Each scene shows the same named points in several views. A view is turned or mirrored, shifted and resized as a whole, has a little noise and may leave points out.
(in the rows, 100 means zero)

Scene 1
View 1
q757: [75,107,100,101,96,93,98,98,106,103,107,101,69,94,112,96,102,95,105,90]
q581: [89,107,114,110,84,97,104,86,118,91,99,94,72,111,109,85,95,83,109,103]
q237: [92,110,99,102,98,102,101,92,114,99,115,96,82,106,85,97,92,91,113,88]
q456: [94,96,104,114,95,89,95,80,117,89,109,103,77,105,103,86,105,101,111,100]
q347: [106,100,107,128,75,80,104,79,104,60,122,74,94,104,112,48,99,106,116,118]
q555: [70,98,88,96,108,88,94,99,108,108,103,103,69,93,122,100,114,113,99,82]
q482: [84,105,122,117,79,85,104,80,116,78,90,80,78,110,138,66,110,99,102,117]
q876: [85,108,97,95,110,97,92,88,116,108,112,108,79,100,90,110,107,103,110,82]
q723: [87,113,112,104,93,95,98,84,114,94,106,94,83,106,104,90,104,96,111,99]
q211: [76,127,114,94,101,97,90,85,107,103,111,98,86,96,98,104,110,100,111,93]
q893: [86,103,93,101,96,100,109,102,112,99,105,87,76,107,106,90,92,96,105,86]
q425: [83,104,105,110,82,93,109,97,109,88,100,84,72,106,124,74,95,91,104,102]
q825: [91,118,119,108,87,95,99,78,115,86,107,87,89,109,102,83,103,94,113,107]
q427: [83,113,100,97,97,103,111,99,114,99,102,77,85,112,109,88,97,100,103,88]
q934: [86,114,109,105,97,92,93,84,109,93,113,96,85,99,100,92,106,101,113,98]
q614: [76,124,103,90,107,100,97,95,108,106,110,88,89,100,103,102,109,108,107,84]
q599: [78,110,104,98,99,98,100,94,115,104,100,96,73,104,110,99,101,95,104,90]
q461: [97,108,105,109,91,98,102,86,114,89,114,93,84,108,89,86,93,91,115,98]
View 2
q581: [106,106,109,101,107,102,104,107,100,87,90,98,100,87,109,103,89,109,100,101]
q425: [103,101,109,105,104,100,104,105,104,82,82,91,102,88,123,101,82,116,94,98]
q211: [91,94,106,107,120,82,110,101,99,85,89,97,115,91,102,108,93,91,112,97]
q723: [97,100,108,103,111,91,108,104,98,84,92,96,108,89,108,105,94,103,105,101]
q599: [101,98,102,101,117,90,105,108,95,82,83,93,111,97,106,105,86,101,102,98]
q757: [96,93,99,105,118,89,100,106,96,82,82,92,114,94,108,100,84,102,95,97]
q934: [91,96,107,106,112,84,107,99,96,79,97,99,113,87,108,103,101,100,103,101]
q614: [96,93,106,106,120,79,113,104,95,76,85,95,116,99,107,109,94,94,110,94]
q482: [91,113,115,98,101,107,110,102,109,93,87,84,101,81,122,102,84,120,104,107]
q237: [110,95,105,107,112,87,104,106,92,73,93,106,107,94,104,104,99,98,100,95]
q876: [96,95,97,102,120,79,105,107,85,75,92,99,119,98,96,104,98,93,102,100]
q893: [108,97,104,104,111,90,105,110,94,71,82,95,108,100,114,103,88,106,95,94]
q347: [93,104,123,111,86,99,108,89,109,76,104,97,100,71,136,97,105,127,93,104]
q456: [94,105,104,100,106,92,103,103,92,80,98,96,110,87,108,99,98,109,95,107]
q555: [84,94,93,100,121,81,103,106,90,75,79,82,123,101,109,99,83,104,92,101]
q825: [98,105,115,105,106,94,112,100,103,86,96,99,103,84,113,107,97,105,110,101]
q427: [106,99,110,103,111,89,114,108,98,70,81,92,108,101,118,108,88,106,104,94]
View 3
q211: [74,102,99,88,82,90,99,108,99,105,74,104,113,98,99,97,107,94,106,103]
q456: [101,105,103,94,75,95,89,87,107,82,78,102,110,92,90,89,106,83,116,97]
q757: [84,96,91,91,83,94,100,83,104,91,89,97,113,98,93,98,112,84,99,102]
q427: [74,95,102,107,92,106,85,86,114,89,88,108,103,98,100,81,102,92,105,109]
q581: [101,107,102,106,84,99,91,86,99,75,82,106,113,113,93,89,100,93,112,102]
q614: [68,95,101,92,84,96,95,103,110,107,81,105,107,92,100,90,107,93,104,106]
q425: [92,102,92,108,97,100,81,69,100,69,83,105,111,106,96,87,102,89,102,103]
q825: [93,109,106,103,88,94,82,99,96,83,66,112,112,103,96,86,97,98,115,101]
q555: [72,89,83,79,77,91,99,84,112,89,94,90,112,83,98,91,116,68,98,101]
q599: [81,97,96,95,80,98,99,91,108,90,90,100,110,103,97,90,107,87,104,106]
q461: [102,106,114,105,82,101,86,88,107,94,74,111,107,96,87,94,104,99,114,100]
q893: [85,94,102,104,86,105,90,76,116,91,93,103,103,96,93,89,108,89,104,107]
q482: [96,110,85,105,96,91,74,85,87,50,69,107,118,111,101,76,94,84,109,100]
q876: [83,97,106,84,67,95,104,102,117,108,86,98,107,86,92,95,113,85,112,102]
View 4
q461: [114,92,104,96,80,135,93,101,105,125,125,98,103,83,73,119,120,122,97,104]
q555: [46,78,133,78,96,116,109,101,89,104,137,117,76,77,69,138,116,103,80,111]
q934: [97,100,106,82,88,125,102,101,98,119,125,103,91,72,79,134,115,127,93,111]
q211: [80,113,108,71,78,123,99,93,83,119,120,108,85,70,66,134,106,137,93,111]
q427: [85,89,126,86,96,134,80,97,91,137,124,113,97,96,56,129,129,124,76,108]
q893: [84,76,125,93,88,132,89,97,96,125,126,114,99,93,60,118,125,111,82,105]
q237: [95,90,108,91,69,133,98,96,95,123,129,98,105,83,63,113,120,121,96,100]
q599: [77,90,120,83,85,131,89,96,88,114,123,114,84,90,61,129,108,115,88,110]
q723: [101,99,109,86,90,132,92,102,97,120,122,105,87,84,73,135,112,123,92,113]
q876: [65,97,111,82,66,126,114,98,84,112,142,93,92,76,62,126,112,120,97,102]
q456: [103,88,107,98,94,130,104,111,107,110,136,98,86,83,84,139,115,109,96,110]
q614: [70,105,117,73,79,124,97,92,82,128,127,106,94,74,59,130,119,136,86,106]
q347: [154,82,104,102,132,123,89,119,137,136,117,108,103,72,110,142,144,124,82,117]
q482: [123,94,117,93,128,136,70,115,111,118,109,122,69,98,87,161,109,113,82,126]
q825: [119,107,102,89,96,134,86,104,102,126,116,104,90,84,78,141,113,132,93,114]
View 5
q461: [98,102,110,107,105,90,108,99,99,105,104,100,98,105,94,108,96,112,88,128]
q425: [99,85,108,120,94,94,115,94,108,110,100,112,80,79,95,95,105,118,90,125]
q893: [95,96,115,117,99,104,103,95,114,98,102,101,90,93,111,101,104,117,81,126]
q934: [98,97,98,105,106,98,104,89,99,98,106,101,98,97,96,104,98,97,90,116]
q456: [98,100,109,107,101,94,106,97,97,100,109,93,87,93,86,105,101,108,91,106]
q237: [97,105,112,108,106,97,98,99,105,98,103,98,101,106,106,108,95,109,82,127]
q347: [88,83,105,106,98,68,138,79,88,125,107,99,83,90,68,107,118,122,112,127]
q427: [96,90,106,116,95,109,113,86,111,94,104,105,92,97,110,100,104,117,76,132]
q599: [102,95,103,115,98,109,99,95,110,91,103,105,89,89,106,98,97,104,78,117]
q211: [101,98,89,106,108,107,98,87,103,90,103,106,104,99,104,101,93,87,83,118]
q581: [106,94,106,116,97,94,111,106,99,106,102,111,86,91,89,98,92,114,83,120]
q723: [101,96,99,110,101,99,108,93,100,97,104,105,94,96,93,102,96,103,86,118]
q482: [106,78,93,118,88,94,129,90,93,108,106,117,73,77,74,90,100,115,90,114]
q757: [99,96,105,116,102,106,92,94,113,97,101,103,90,81,108,97,100,99,86,114]
q555: [93,95,106,116,99,119,89,83,117,84,107,92,83,75,112,98,110,97,83,99]
q825: [103,93,94,107,101,92,119,92,93,103,106,110,96,101,85,102,94,106,88,124]

Which points are out of place in each view (at most two, in the order of its rows)? Write none if all are in place.
view 1 -> q482, q614
view 2 -> q934
view 3 -> q456
view 4 -> none
view 5 -> none
